A landscape with many peaks, sampled at points; each row gives a point and its height.
A climber steps from a point to the highest of its 4 nearest points, and stops where none of them is higher. Distance is the straight distance between rows; heights are no part of it.
dabe: [130 122 127 135 130  80 135 164 141 130  98  90]  height 673
mogus: [142 149 108 121 116  61 129 122 135 119  79 112]  height 736
Dize: [134 146  90 119 104  56 136 118 131 120  64 110]  height 777
Dit: [139 156  94 139 108  72 146  47 146 116  71 142]  height 699
Kori: [149 144 124 117 123  83 130 121 130 110  97 129]  height 711
soluv: [110 108 145 114 130 222  99 146 111 166 201 124]  height 657
Mot: [112 105 147 126 137 209 109 158 109 157 189 141]  height 670
tovaz: [ 80 127 163 153 169 152 112 210  62 164 155 125]  height 759
vido: [124 124 103 132 113  60 145 178 130 137  87  75]  height 768
voril: [143 154 111 127 120  83 130  74 128 104  87 149]  height 730
simaf: [142 142 128 120 128  94 129 106 129 101 103 146]  height 684
Koza: [147 149 119 116 117 102 132  63 138  95 104 165]  height 817
lefo: [133  99 144  98 120 215 102 124 132 147 199 117]  height 712
Nug: [109 111 154 143 154 185 123 163 125 146 165 135]  height 706
lufu: [147 144 124 112 112 125 133  48 132  95 124 175]  height 761
bir: [154 136 127 107 109 132 129  66 129  88 136 170]  height 733
lila: [124 141  48 122  81  56 159 112 125 127  49 106]  height 779
lofu: [108 123 146 158 161 136 126 176 122 155 125 114]  height 671
Sukin: [125 119 151 141 149 140 128 157 143 128 140 123]  height 521
dad: [127 128 137 143 142 103 131 163 139 136 107 106]  height 536
sala: [153 116 143  91 119 164 127 102 138  94 163 146]  height 695
tum: [129 107 150 103 123 209 109 128 136 143 201 122]  height 728
fasid: [141 154  96 119 103  61 131 101 124 119  67 118]  height 718
mag: [138 127 143 134 142 103 126 146 143 118 112 117]  height 478
sezif: [ 93 119 152 146 159 181 111 178  86 157 177 139]  height 753
renit: [130 107 149 122 138 179 126 141 136 127 174 137]  height 538
raso: [148 108 147 102 125 164 126 128 143 114 165 143]  height 551
Nulan: [144  98 147  98 126 188 116 119 144 122 178 131]  height 465
Norum: [133 131 112 127 115  66 135 155 137 128  83  97]  height 790
Kedin: [142 148 110 130 115 119 148  31 141  95 118 172]  height 791
fibo: [119 110 143  97 124 224  95 132 126 164 204 115]  height 691
tabit: [136 124 147 133 143 116 133 145 142 116 124 130]  height 456
Rin: [108 129 123 155 139  95 137 182 135 153 103  83]  height 42
siz: [130 134  66 126  95  50 148 142 124 122  55  90]  height 855
Zofe: [137 111 154 131 145 152 134 146 136 118 147 134]  height 331
vozad: [120 114 155 142 156 151 131 157 136 142 146 126]  height 621
vovor: [148 151 107 147 110 108 154   8 166  92 115 171]  height 865
Bor: [ 97 114 148 133 146 202 107 173  88 163 187 139]  height 713
sinim: [129 137  94 123 103  53 143 149 128 128  76  91]  height 854
fupiz: [146 118 148 122 135 130 128 138 144 108 137 136]  height 349
zaz: [155 123 134 101 122 135 122  90 134  93 133 156]  height 911
toku: [131 155  70 135  92  58 149  68 137 125  62 123]  height 546
sovi: [ 87 130 154 164 169 143 114 195  80 169 144 119]  height 760
rubag: [142 156 106 144 113  92 152  18 156 103  98 161]  height 803
tipa: [144 157 105 139 115  99 142  38 153 100  98 159]  height 778
Kifuf: [126 130  83 125  96  55 147 163 125 129  67  82]  height 906
pugup: [148 129 137 110 127 117 128 108 135  99 127 149]  height 646
sazof: [116 107 146 114 125 213 106 147 119 161 199 127]  height 694
pulo: [102 121 151 157 159 166 121 174 113 151 149 122]  height 752
vima: [ 91 131 143 172 156 132 123 195 100 163 125 109]  height 815
gif: [ 88 127 152 157 163 166 112 196  84 160 157 129]  height 758
sak: [126 104 148 116 135 200 115 144 129 143 182 128]  height 872

Two climbers start at each pair of points below. Name the first point that both come to, or write -.
vozad, dabe -> -
Dit, fupiz -> -
Norum, Dize -> Kifuf
fasid, mogus -> Kifuf
toku, dad -> Kifuf
Bor, mag -> -

For each start below, name the point where the climber stops.
fibo -> sak
Zofe -> vima
Kori -> Kifuf
Rin -> Kifuf
Sukin -> vima
